Each row is a point on a tangle of strands that fork, close into loops and nearly touch. The rows are in no order.
(in the rows, 100 means zero)
Two points are linked if the straight distance between their rows is under 93.1.
k_59: [86, 94, 120, 79, 101, 112, 92, 98, 103, 88, 102, 98, 106, 91, 115, 98, 100, 99, 86, 93, 91, 72, 108, 108, 104, 106, 91, 88, 84, 109, 115, 106, 84, 60, 105, 75, 78, 115, 90, 95, 99, 64, 81, 109, 77, 78, 101]
k_973: [139, 81, 125, 131, 89, 95, 119, 105, 118, 112, 105, 118, 92, 106, 109, 119, 113, 113, 128, 91, 101, 108, 109, 99, 101, 122, 113, 85, 98, 91, 101, 88, 83, 78, 97, 89, 94, 93, 89, 119, 84, 83, 73, 72, 71, 96, 100]
k_493: [91, 96, 103, 105, 112, 98, 97, 78, 91, 89, 108, 106, 93, 92, 94, 87, 94, 87, 100, 129, 119, 81, 108, 72, 86, 101, 100, 118, 127, 78, 91, 101, 89, 110, 100, 121, 104, 109, 92, 74, 102, 134, 113, 121, 128, 117, 102]
k_700: [111, 71, 83, 126, 107, 74, 104, 119, 103, 126, 86, 108, 75, 86, 114, 113, 101, 111, 93, 97, 101, 111, 83, 88, 104, 104, 119, 87, 103, 102, 95, 103, 116, 122, 94, 113, 130, 99, 127, 118, 115, 104, 124, 81, 85, 96, 94]
k_812: [91, 90, 108, 109, 125, 88, 117, 77, 123, 103, 79, 90, 118, 128, 90, 75, 100, 106, 74, 123, 85, 137, 70, 116, 101, 100, 103, 95, 93, 120, 109, 115, 79, 115, 77, 114, 107, 94, 90, 119, 84, 90, 101, 101, 102, 117, 105]
k_279: [114, 91, 105, 111, 64, 100, 116, 90, 112, 108, 98, 105, 84, 110, 118, 138, 130, 89, 125, 79, 115, 91, 125, 70, 92, 110, 114, 109, 121, 95, 78, 81, 110, 57, 94, 94, 93, 98, 88, 91, 91, 127, 78, 113, 119, 101, 96]
k_199: [98, 103, 102, 104, 99, 109, 102, 85, 131, 93, 99, 108, 94, 93, 80, 96, 101, 88, 94, 101, 104, 83, 108, 89, 113, 107, 98, 110, 117, 99, 102, 104, 96, 95, 98, 100, 68, 93, 105, 102, 73, 103, 99, 111, 84, 109, 107]
k_266: [100, 106, 91, 89, 123, 110, 76, 122, 96, 93, 115, 100, 132, 91, 71, 54, 79, 91, 103, 98, 86, 110, 111, 139, 83, 92, 96, 101, 63, 95, 146, 94, 92, 122, 106, 105, 63, 105, 96, 107, 86, 76, 99, 108, 88, 91, 112]
k_277: [114, 105, 104, 79, 92, 126, 93, 119, 84, 92, 126, 98, 129, 103, 85, 85, 98, 84, 118, 89, 102, 77, 138, 86, 94, 103, 103, 80, 96, 81, 129, 79, 102, 96, 124, 110, 81, 116, 100, 106, 112, 98, 85, 96, 113, 84, 91]
k_341: [115, 124, 79, 85, 137, 99, 92, 117, 116, 104, 106, 102, 115, 93, 89, 58, 87, 104, 95, 114, 80, 104, 85, 139, 98, 77, 85, 126, 78, 111, 127, 84, 86, 104, 108, 102, 74, 98, 102, 104, 76, 89, 91, 106, 67, 105, 115]
k_715: [105, 110, 104, 108, 94, 127, 129, 85, 81, 104, 103, 88, 93, 104, 80, 132, 99, 83, 113, 81, 105, 106, 99, 79, 89, 124, 69, 81, 137, 112, 79, 133, 113, 132, 82, 80, 97, 91, 113, 87, 117, 119, 118, 96, 81, 115, 126]
k_796: [78, 114, 87, 92, 110, 79, 59, 83, 95, 93, 92, 91, 94, 94, 106, 63, 100, 111, 81, 139, 90, 90, 85, 108, 94, 79, 93, 128, 92, 98, 73, 92, 108, 100, 111, 94, 131, 114, 117, 75, 116, 122, 123, 114, 114, 97, 100]
k_639: [127, 101, 89, 104, 97, 102, 138, 117, 111, 121, 76, 96, 88, 144, 111, 127, 116, 126, 100, 92, 106, 132, 98, 101, 130, 101, 102, 86, 118, 100, 93, 95, 84, 108, 94, 125, 130, 73, 81, 121, 92, 88, 87, 67, 104, 109, 96]
k_842: [132, 93, 100, 109, 76, 88, 109, 105, 137, 111, 97, 121, 70, 100, 122, 125, 117, 103, 117, 81, 101, 92, 110, 90, 97, 98, 111, 99, 114, 84, 80, 78, 94, 64, 109, 88, 94, 99, 83, 99, 82, 109, 77, 88, 86, 98, 101]
k_783: [79, 102, 102, 72, 95, 113, 106, 114, 110, 101, 86, 101, 92, 90, 121, 116, 86, 105, 71, 81, 95, 63, 95, 116, 132, 100, 84, 76, 89, 107, 103, 117, 86, 80, 93, 79, 95, 130, 96, 94, 107, 60, 100, 109, 48, 79, 98]
k_394: [157, 84, 128, 114, 110, 91, 120, 125, 129, 112, 100, 117, 101, 91, 121, 110, 96, 121, 109, 95, 87, 94, 99, 122, 99, 120, 105, 91, 91, 101, 101, 90, 68, 93, 96, 77, 88, 114, 89, 107, 91, 66, 74, 64, 44, 95, 99]
k_874: [75, 99, 95, 79, 104, 96, 108, 75, 106, 95, 81, 94, 88, 107, 131, 96, 114, 96, 77, 108, 85, 88, 86, 100, 94, 80, 96, 101, 91, 118, 68, 99, 103, 61, 103, 88, 111, 100, 78, 68, 92, 108, 91, 116, 90, 86, 109]
k_37: [99, 130, 88, 82, 103, 117, 88, 99, 75, 96, 106, 80, 106, 104, 74, 98, 102, 102, 95, 96, 93, 103, 113, 85, 83, 97, 71, 107, 121, 105, 101, 104, 120, 109, 116, 83, 95, 94, 119, 97, 106, 104, 119, 106, 103, 110, 103]
k_910: [110, 68, 101, 129, 102, 79, 99, 106, 115, 106, 104, 118, 74, 84, 106, 112, 100, 92, 111, 99, 108, 93, 91, 88, 99, 106, 123, 86, 106, 90, 101, 98, 99, 107, 97, 112, 104, 91, 107, 110, 103, 102, 107, 84, 95, 91, 98]
k_475: [97, 65, 99, 120, 76, 70, 106, 92, 136, 114, 83, 122, 61, 97, 110, 123, 100, 98, 94, 104, 112, 92, 104, 86, 115, 112, 126, 102, 108, 91, 85, 95, 97, 96, 96, 119, 101, 87, 93, 105, 89, 110, 109, 100, 109, 88, 86]
k_291: [92, 118, 109, 79, 108, 111, 77, 97, 100, 91, 103, 101, 127, 99, 72, 68, 87, 125, 73, 123, 97, 83, 114, 116, 119, 97, 82, 106, 83, 99, 128, 86, 80, 92, 113, 94, 82, 109, 103, 100, 91, 69, 88, 105, 93, 100, 93]
k_567: [114, 122, 79, 92, 97, 114, 93, 99, 66, 103, 117, 93, 96, 106, 76, 97, 118, 75, 111, 97, 95, 108, 106, 88, 66, 104, 77, 100, 128, 103, 106, 107, 129, 130, 109, 95, 92, 87, 115, 90, 110, 132, 123, 107, 105, 125, 122]
k_674: [136, 108, 100, 111, 131, 91, 95, 108, 123, 109, 105, 107, 116, 93, 98, 63, 105, 98, 117, 107, 73, 126, 91, 128, 91, 93, 106, 120, 70, 108, 111, 88, 99, 86, 110, 93, 86, 95, 106, 113, 73, 98, 84, 88, 74, 109, 111]
k_803: [76, 84, 94, 98, 66, 72, 109, 102, 117, 105, 80, 117, 85, 124, 103, 112, 102, 127, 68, 118, 115, 90, 118, 96, 127, 111, 124, 116, 105, 95, 85, 96, 88, 96, 107, 125, 113, 103, 100, 115, 102, 105, 112, 109, 123, 88, 68]
k_177: [55, 94, 96, 89, 67, 101, 117, 83, 85, 104, 83, 90, 78, 102, 107, 124, 87, 100, 71, 98, 102, 101, 96, 88, 112, 99, 79, 98, 108, 127, 70, 122, 111, 109, 82, 106, 111, 82, 101, 81, 115, 104, 108, 110, 119, 88, 91]
k_327: [107, 109, 109, 103, 102, 124, 83, 94, 105, 76, 129, 108, 118, 103, 81, 75, 104, 63, 139, 111, 105, 96, 106, 106, 87, 99, 112, 103, 101, 95, 123, 91, 106, 96, 100, 109, 68, 97, 87, 101, 76, 123, 82, 103, 115, 105, 115]
k_988: [108, 124, 104, 89, 100, 110, 86, 89, 122, 91, 103, 107, 108, 103, 66, 71, 86, 120, 79, 131, 100, 82, 111, 100, 120, 92, 74, 121, 115, 93, 107, 84, 79, 100, 107, 104, 73, 104, 106, 97, 79, 94, 94, 100, 92, 112, 96]
k_580: [86, 87, 91, 88, 90, 86, 70, 116, 86, 94, 116, 96, 102, 91, 117, 84, 103, 78, 107, 95, 95, 93, 111, 101, 83, 86, 124, 101, 69, 104, 117, 79, 120, 84, 122, 111, 100, 113, 106, 105, 118, 108, 95, 110, 130, 73, 82]
k_275: [57, 117, 83, 84, 101, 89, 69, 76, 74, 97, 90, 87, 94, 89, 100, 88, 103, 112, 75, 121, 105, 88, 104, 94, 96, 99, 91, 120, 111, 101, 76, 114, 110, 108, 107, 99, 131, 108, 120, 81, 117, 123, 130, 132, 122, 102, 90]
k_83: [87, 73, 115, 131, 93, 75, 101, 86, 98, 98, 99, 97, 83, 75, 117, 112, 105, 89, 119, 111, 125, 101, 105, 81, 93, 106, 124, 135, 94, 92, 66, 98, 102, 86, 92, 106, 114, 99, 89, 77, 104, 126, 105, 112, 132, 105, 95]
k_100: [134, 130, 98, 79, 68, 113, 95, 148, 90, 100, 111, 114, 111, 107, 138, 130, 73, 134, 113, 78, 112, 92, 114, 121, 117, 87, 92, 86, 107, 76, 109, 81, 65, 103, 99, 100, 107, 107, 71, 108, 111, 76, 51, 91, 89, 106, 84]
k_742: [86, 91, 106, 103, 139, 89, 73, 83, 121, 98, 84, 110, 108, 62, 103, 76, 92, 102, 80, 117, 79, 94, 84, 110, 96, 103, 107, 99, 96, 100, 91, 130, 100, 103, 97, 84, 96, 124, 116, 92, 101, 91, 108, 111, 71, 96, 100]
k_358: [90, 91, 111, 115, 111, 87, 61, 92, 93, 79, 107, 93, 104, 61, 116, 90, 110, 81, 133, 82, 93, 112, 93, 103, 90, 93, 123, 112, 89, 93, 81, 110, 133, 100, 104, 86, 104, 96, 103, 86, 106, 117, 97, 96, 135, 100, 108]
k_323: [94, 96, 107, 85, 108, 109, 80, 85, 76, 86, 121, 101, 116, 103, 100, 80, 94, 86, 109, 124, 113, 74, 103, 86, 79, 89, 101, 102, 117, 92, 111, 84, 90, 98, 107, 122, 100, 122, 90, 85, 119, 128, 87, 115, 146, 103, 92]
k_476: [95, 74, 105, 137, 91, 85, 134, 78, 109, 121, 92, 106, 83, 101, 99, 115, 112, 86, 95, 87, 104, 128, 99, 76, 87, 112, 114, 108, 86, 107, 83, 100, 112, 89, 85, 90, 101, 76, 109, 91, 85, 116, 113, 112, 89, 93, 107]
k_928: [96, 98, 111, 87, 101, 108, 78, 91, 127, 85, 101, 107, 91, 67, 103, 122, 103, 81, 126, 81, 116, 74, 114, 90, 124, 122, 120, 96, 114, 87, 108, 109, 101, 76, 104, 96, 69, 100, 101, 111, 76, 89, 94, 100, 102, 104, 100]
k_569: [91, 100, 119, 105, 99, 111, 85, 87, 79, 79, 130, 97, 123, 99, 85, 74, 95, 60, 128, 121, 104, 88, 110, 98, 70, 90, 106, 124, 103, 99, 122, 76, 108, 106, 88, 116, 76, 112, 86, 81, 83, 142, 87, 114, 145, 105, 100]
k_453: [119, 99, 69, 98, 113, 93, 116, 132, 93, 123, 83, 94, 87, 90, 129, 122, 106, 123, 86, 87, 92, 108, 87, 101, 117, 94, 102, 76, 95, 105, 96, 97, 113, 108, 99, 98, 140, 112, 119, 121, 115, 85, 120, 79, 80, 97, 98]
k_67: [107, 110, 65, 82, 92, 91, 118, 109, 100, 124, 74, 94, 74, 130, 103, 107, 112, 100, 68, 113, 87, 122, 98, 90, 107, 93, 87, 100, 112, 118, 84, 90, 113, 118, 105, 116, 121, 82, 112, 94, 100, 112, 129, 94, 109, 111, 104]
k_628: [68, 98, 93, 74, 84, 104, 112, 78, 103, 95, 63, 90, 77, 110, 119, 111, 100, 102, 76, 102, 86, 102, 86, 97, 122, 84, 81, 96, 107, 126, 55, 112, 106, 90, 94, 99, 115, 85, 83, 68, 97, 105, 93, 110, 111, 86, 99]
k_209: [91, 83, 106, 121, 103, 100, 90, 84, 112, 92, 88, 100, 80, 68, 103, 120, 93, 103, 114, 85, 108, 99, 80, 90, 132, 105, 102, 97, 125, 110, 67, 130, 114, 108, 82, 98, 102, 79, 98, 100, 100, 107, 102, 88, 113, 110, 112]
k_431: [92, 92, 128, 121, 133, 104, 94, 59, 120, 85, 99, 119, 117, 104, 81, 62, 104, 90, 110, 126, 91, 111, 83, 123, 65, 114, 103, 100, 100, 93, 113, 124, 81, 105, 87, 102, 80, 112, 78, 89, 75, 106, 95, 124, 95, 112, 121]
k_513: [94, 102, 119, 108, 122, 88, 62, 88, 120, 85, 90, 108, 111, 48, 99, 75, 90, 98, 96, 112, 80, 87, 115, 98, 103, 116, 108, 114, 88, 85, 88, 102, 109, 96, 111, 74, 91, 124, 127, 84, 98, 96, 116, 105, 94, 91, 88]
k_772: [120, 109, 110, 100, 67, 113, 110, 97, 96, 100, 108, 100, 102, 130, 114, 121, 128, 120, 121, 87, 111, 107, 129, 85, 98, 93, 95, 106, 117, 95, 78, 80, 103, 62, 102, 88, 104, 98, 89, 105, 102, 112, 60, 91, 123, 108, 88]
k_814: [81, 129, 77, 71, 99, 121, 116, 133, 72, 114, 95, 83, 104, 89, 91, 129, 76, 102, 73, 67, 102, 91, 95, 106, 113, 94, 69, 78, 93, 114, 126, 125, 94, 119, 99, 94, 104, 111, 117, 103, 116, 69, 123, 94, 64, 100, 101]
k_538: [96, 114, 86, 101, 74, 131, 124, 81, 76, 98, 125, 87, 97, 110, 72, 123, 113, 61, 121, 75, 110, 94, 97, 83, 87, 127, 88, 93, 135, 112, 110, 120, 125, 129, 92, 99, 88, 74, 104, 97, 103, 130, 117, 114, 95, 117, 115]
k_171: [87, 118, 96, 68, 95, 117, 87, 109, 102, 101, 80, 103, 99, 96, 119, 102, 86, 122, 72, 112, 95, 55, 83, 112, 131, 93, 83, 74, 109, 83, 86, 111, 93, 97, 103, 88, 122, 130, 110, 90, 124, 75, 110, 93, 67, 88, 96]
k_466: [134, 103, 104, 107, 90, 89, 112, 107, 132, 112, 83, 114, 79, 98, 130, 117, 118, 120, 102, 80, 82, 93, 108, 91, 100, 94, 104, 95, 116, 89, 59, 82, 101, 74, 112, 63, 109, 127, 94, 89, 98, 105, 92, 86, 63, 98, 105]
k_762: [84, 80, 84, 110, 91, 88, 119, 81, 100, 110, 108, 93, 86, 138, 84, 94, 108, 76, 93, 93, 103, 138, 67, 115, 76, 91, 116, 95, 90, 117, 113, 104, 106, 129, 84, 124, 104, 71, 93, 112, 90, 117, 110, 113, 114, 108, 117]
k_774: [90, 96, 102, 113, 77, 112, 129, 86, 70, 99, 129, 90, 110, 123, 62, 105, 101, 78, 108, 98, 108, 106, 101, 89, 77, 116, 92, 109, 103, 112, 128, 100, 115, 113, 93, 103, 84, 78, 99, 111, 99, 113, 112, 108, 99, 96, 97]
k_292: [98, 105, 133, 122, 119, 114, 86, 69, 107, 72, 112, 111, 126, 99, 74, 65, 106, 75, 135, 120, 97, 113, 108, 115, 71, 122, 114, 105, 98, 82, 119, 108, 104, 108, 91, 96, 79, 109, 88, 92, 72, 116, 104, 123, 114, 110, 111]
k_997: [113, 98, 82, 111, 103, 102, 123, 119, 91, 113, 117, 84, 92, 130, 91, 106, 102, 86, 116, 89, 107, 132, 64, 116, 101, 93, 106, 89, 93, 117, 122, 102, 102, 122, 90, 123, 107, 61, 90, 127, 96, 98, 103, 90, 96, 108, 120]
k_120: [125, 109, 82, 93, 100, 111, 141, 117, 113, 128, 75, 92, 82, 118, 104, 116, 95, 103, 80, 94, 81, 125, 90, 86, 119, 99, 78, 88, 117, 113, 86, 101, 106, 122, 84, 103, 103, 88, 109, 101, 92, 94, 112, 85, 74, 105, 115]
k_565: [114, 120, 107, 91, 102, 107, 95, 98, 82, 97, 104, 104, 130, 125, 88, 97, 111, 142, 99, 110, 110, 116, 129, 97, 104, 99, 93, 103, 90, 89, 99, 83, 96, 84, 126, 98, 122, 107, 108, 118, 106, 85, 89, 79, 120, 108, 75]
k_42: [93, 112, 88, 84, 109, 82, 98, 96, 93, 100, 86, 92, 97, 125, 112, 88, 102, 124, 66, 145, 93, 105, 85, 112, 94, 75, 96, 112, 84, 104, 83, 77, 102, 97, 108, 103, 138, 113, 104, 94, 114, 105, 126, 89, 116, 91, 93]
k_274: [70, 77, 126, 112, 90, 88, 107, 87, 92, 93, 97, 102, 99, 83, 114, 103, 109, 101, 79, 100, 95, 91, 122, 91, 90, 117, 98, 108, 75, 114, 102, 103, 101, 61, 97, 73, 92, 106, 103, 89, 95, 83, 101, 125, 98, 78, 89]
k_99: [60, 113, 89, 66, 99, 109, 64, 83, 84, 89, 92, 88, 111, 113, 92, 83, 99, 123, 72, 120, 111, 65, 97, 97, 116, 95, 100, 96, 114, 93, 105, 103, 94, 93, 118, 115, 126, 114, 110, 95, 122, 100, 110, 124, 124, 99, 80]
k_315: [97, 90, 82, 83, 114, 111, 80, 93, 105, 86, 120, 109, 90, 94, 110, 88, 103, 67, 106, 103, 100, 76, 76, 99, 80, 83, 109, 82, 121, 93, 112, 112, 96, 104, 103, 118, 82, 103, 88, 84, 110, 119, 96, 107, 103, 99, 124]
k_912: [92, 74, 118, 132, 82, 85, 121, 81, 110, 112, 91, 106, 88, 100, 102, 130, 126, 81, 122, 92, 122, 109, 117, 70, 87, 120, 129, 133, 90, 98, 80, 90, 108, 61, 92, 100, 101, 88, 86, 87, 86, 135, 98, 116, 121, 97, 100]
k_706: [109, 81, 97, 103, 109, 83, 84, 98, 120, 92, 112, 116, 83, 84, 113, 86, 93, 90, 103, 120, 99, 78, 79, 107, 93, 88, 113, 96, 101, 93, 104, 93, 92, 99, 109, 114, 96, 101, 92, 101, 108, 103, 95, 88, 99, 91, 103]
k_128: [119, 104, 105, 107, 94, 94, 121, 113, 116, 113, 85, 100, 86, 105, 120, 115, 100, 131, 87, 99, 89, 110, 96, 97, 121, 96, 88, 95, 108, 100, 78, 94, 105, 93, 93, 82, 113, 103, 101, 105, 100, 81, 96, 83, 81, 99, 99]
k_708: [66, 118, 87, 65, 81, 106, 84, 98, 83, 102, 83, 96, 98, 116, 111, 94, 91, 119, 60, 126, 105, 51, 92, 97, 117, 98, 85, 79, 111, 86, 89, 111, 94, 102, 105, 109, 136, 121, 111, 86, 130, 94, 119, 114, 99, 90, 87]
k_721: [122, 107, 90, 113, 87, 98, 124, 107, 96, 113, 100, 94, 99, 142, 81, 109, 112, 114, 112, 106, 115, 127, 96, 98, 110, 108, 101, 103, 110, 106, 109, 95, 97, 112, 101, 123, 114, 67, 101, 134, 96, 104, 101, 79, 112, 115, 102]
k_976: [87, 106, 102, 92, 92, 109, 80, 104, 96, 82, 114, 90, 106, 74, 92, 111, 103, 84, 120, 73, 115, 80, 118, 89, 123, 109, 117, 108, 113, 96, 110, 103, 121, 96, 105, 111, 85, 90, 111, 116, 89, 99, 98, 107, 126, 108, 80]
k_330: [109, 102, 97, 111, 97, 118, 105, 95, 103, 105, 97, 94, 79, 86, 87, 124, 87, 90, 113, 83, 101, 108, 78, 92, 118, 107, 81, 91, 131, 114, 78, 132, 114, 134, 73, 93, 88, 77, 114, 94, 107, 111, 110, 83, 93, 115, 132]
k_216: [133, 135, 105, 92, 99, 116, 116, 141, 90, 103, 99, 106, 116, 123, 130, 140, 89, 140, 128, 72, 110, 117, 114, 118, 127, 94, 78, 84, 96, 82, 105, 93, 63, 97, 94, 95, 115, 93, 77, 114, 96, 66, 59, 78, 76, 119, 93]
k_694: [113, 117, 91, 76, 116, 126, 90, 132, 85, 93, 116, 93, 130, 96, 75, 77, 82, 90, 105, 86, 96, 89, 128, 105, 93, 92, 93, 87, 83, 86, 133, 88, 93, 112, 124, 103, 68, 108, 105, 105, 108, 83, 100, 98, 86, 89, 109]
k_509: [87, 102, 116, 101, 118, 98, 50, 96, 106, 82, 96, 102, 108, 47, 113, 88, 100, 101, 117, 82, 86, 99, 110, 99, 120, 106, 117, 104, 85, 89, 77, 110, 128, 88, 116, 79, 100, 106, 113, 92, 103, 95, 102, 97, 120, 87, 92]
k_253: [113, 135, 105, 93, 114, 115, 103, 102, 86, 101, 95, 86, 132, 111, 67, 88, 106, 127, 108, 101, 95, 123, 119, 94, 100, 105, 79, 110, 98, 99, 107, 93, 105, 94, 119, 82, 103, 99, 121, 119, 93, 84, 98, 94, 99, 113, 94]
k_135: [88, 93, 93, 108, 112, 104, 100, 73, 98, 88, 112, 108, 91, 92, 91, 81, 100, 64, 107, 116, 109, 99, 89, 88, 61, 92, 103, 103, 118, 85, 96, 114, 100, 126, 88, 117, 89, 99, 88, 69, 96, 139, 108, 126, 110, 118, 127]
k_880: [102, 97, 73, 84, 91, 74, 107, 105, 102, 109, 79, 91, 74, 134, 121, 101, 124, 113, 80, 120, 98, 117, 88, 107, 108, 81, 112, 110, 104, 115, 69, 85, 101, 103, 111, 121, 134, 87, 93, 98, 114, 124, 116, 88, 131, 102, 104]
k_421: [67, 102, 105, 97, 107, 99, 74, 97, 88, 87, 105, 90, 120, 80, 69, 82, 82, 108, 80, 101, 103, 91, 104, 112, 108, 105, 93, 101, 91, 104, 128, 118, 99, 115, 103, 93, 87, 101, 112, 115, 104, 70, 106, 112, 103, 96, 84]
k_668: [91, 77, 97, 126, 88, 81, 86, 101, 81, 89, 118, 92, 81, 76, 115, 114, 106, 79, 125, 91, 112, 107, 79, 94, 89, 91, 123, 121, 98, 109, 79, 101, 133, 115, 89, 103, 110, 83, 106, 89, 123, 127, 109, 93, 138, 100, 102]
k_217: [87, 68, 119, 138, 80, 92, 130, 77, 94, 109, 123, 104, 91, 110, 81, 110, 100, 70, 104, 99, 119, 110, 93, 89, 81, 123, 113, 111, 78, 111, 105, 97, 109, 110, 72, 98, 86, 70, 99, 94, 85, 109, 106, 112, 99, 89, 100]
k_47: [120, 90, 102, 120, 121, 74, 81, 110, 108, 97, 106, 101, 107, 85, 111, 73, 106, 100, 114, 103, 83, 136, 84, 122, 88, 85, 120, 109, 64, 107, 96, 87, 114, 97, 112, 90, 113, 93, 109, 114, 100, 97, 92, 76, 103, 99, 102]
k_113: [107, 85, 102, 88, 79, 99, 88, 127, 83, 106, 127, 101, 117, 96, 106, 96, 97, 89, 119, 86, 103, 86, 138, 96, 91, 105, 124, 89, 78, 91, 122, 65, 110, 80, 123, 122, 89, 118, 99, 114, 116, 107, 79, 92, 140, 72, 68]
k_570: [114, 127, 91, 89, 106, 113, 123, 148, 80, 117, 81, 91, 126, 91, 80, 132, 61, 127, 101, 65, 107, 93, 113, 100, 126, 112, 74, 85, 92, 98, 129, 115, 76, 133, 103, 88, 100, 122, 123, 119, 122, 56, 120, 92, 68, 107, 88]
k_603: [139, 90, 114, 116, 112, 101, 125, 145, 105, 113, 93, 110, 111, 100, 117, 122, 81, 116, 98, 92, 97, 96, 90, 115, 117, 102, 100, 69, 92, 92, 120, 102, 67, 112, 86, 94, 103, 120, 84, 114, 115, 54, 90, 62, 54, 96, 96]
k_623: [97, 77, 115, 121, 110, 76, 107, 75, 120, 97, 99, 98, 97, 124, 89, 83, 106, 95, 101, 116, 99, 137, 70, 122, 89, 94, 118, 108, 88, 117, 101, 102, 88, 105, 87, 113, 103, 78, 87, 117, 85, 113, 100, 101, 115, 108, 110]
k_634: [128, 121, 95, 102, 110, 111, 137, 133, 93, 119, 88, 89, 108, 127, 116, 138, 104, 130, 104, 82, 104, 124, 93, 107, 132, 101, 89, 73, 104, 96, 108, 108, 80, 99, 86, 107, 135, 89, 80, 121, 98, 69, 88, 61, 93, 116, 99]
k_22: [128, 124, 98, 76, 69, 121, 100, 134, 83, 99, 123, 105, 114, 117, 107, 109, 90, 114, 119, 85, 112, 84, 128, 99, 107, 93, 85, 91, 106, 86, 122, 73, 79, 91, 112, 106, 85, 111, 92, 113, 112, 87, 59, 98, 109, 100, 82]
k_485: [55, 77, 108, 109, 79, 88, 114, 82, 88, 97, 98, 95, 84, 89, 114, 124, 97, 105, 82, 95, 113, 94, 107, 85, 105, 110, 98, 108, 92, 114, 85, 118, 106, 88, 86, 101, 104, 98, 103, 97, 113, 102, 106, 120, 113, 86, 80]
k_63: [61, 105, 95, 88, 93, 100, 73, 94, 76, 84, 113, 82, 114, 85, 75, 101, 94, 103, 95, 85, 111, 89, 100, 101, 113, 108, 99, 113, 113, 106, 122, 122, 112, 118, 109, 112, 100, 89, 109, 128, 108, 88, 108, 112, 132, 107, 73]
k_950: [98, 117, 96, 95, 137, 119, 72, 95, 99, 96, 91, 89, 126, 86, 79, 77, 87, 112, 84, 110, 78, 115, 87, 108, 88, 96, 81, 104, 106, 105, 101, 132, 104, 125, 86, 75, 86, 120, 123, 98, 107, 80, 108, 101, 70, 106, 109]
k_915: [90, 89, 102, 116, 122, 92, 101, 63, 119, 96, 101, 114, 93, 100, 99, 73, 106, 71, 106, 110, 92, 112, 76, 111, 55, 89, 106, 112, 96, 95, 98, 113, 99, 100, 90, 103, 87, 104, 79, 73, 79, 130, 99, 127, 101, 108, 129]
k_560: [126, 108, 101, 98, 108, 112, 129, 148, 94, 107, 93, 100, 117, 100, 99, 118, 76, 115, 101, 80, 105, 93, 115, 107, 117, 105, 88, 85, 85, 91, 131, 97, 67, 114, 98, 88, 84, 121, 104, 111, 115, 57, 102, 89, 54, 97, 101]
k_25: [110, 83, 104, 106, 101, 82, 99, 122, 80, 98, 118, 100, 107, 100, 110, 80, 101, 93, 104, 106, 93, 115, 106, 113, 71, 78, 114, 96, 57, 103, 121, 67, 115, 91, 115, 99, 107, 108, 104, 106, 113, 94, 100, 81, 111, 75, 97]
k_375: [86, 91, 95, 100, 121, 92, 119, 72, 111, 104, 90, 104, 97, 112, 110, 83, 116, 87, 79, 109, 83, 118, 87, 100, 76, 87, 100, 101, 91, 110, 93, 102, 101, 79, 97, 95, 98, 102, 88, 84, 77, 115, 102, 123, 84, 99, 120]

How many points has the smallest loop of links through each point below? Write none if it is on no loop.
k_275 -> 25
k_292 -> 8
k_253 -> none
k_277 -> 9
k_928 -> 7

A fork is a point with three links, a tip a point with one. Leave the first point through the second and follow the links. Name the first fork or tip that comes.
k_266; k_341 -> k_277
k_628; k_177 -> k_128
k_120; k_67 -> k_915
k_22; k_100 -> k_812
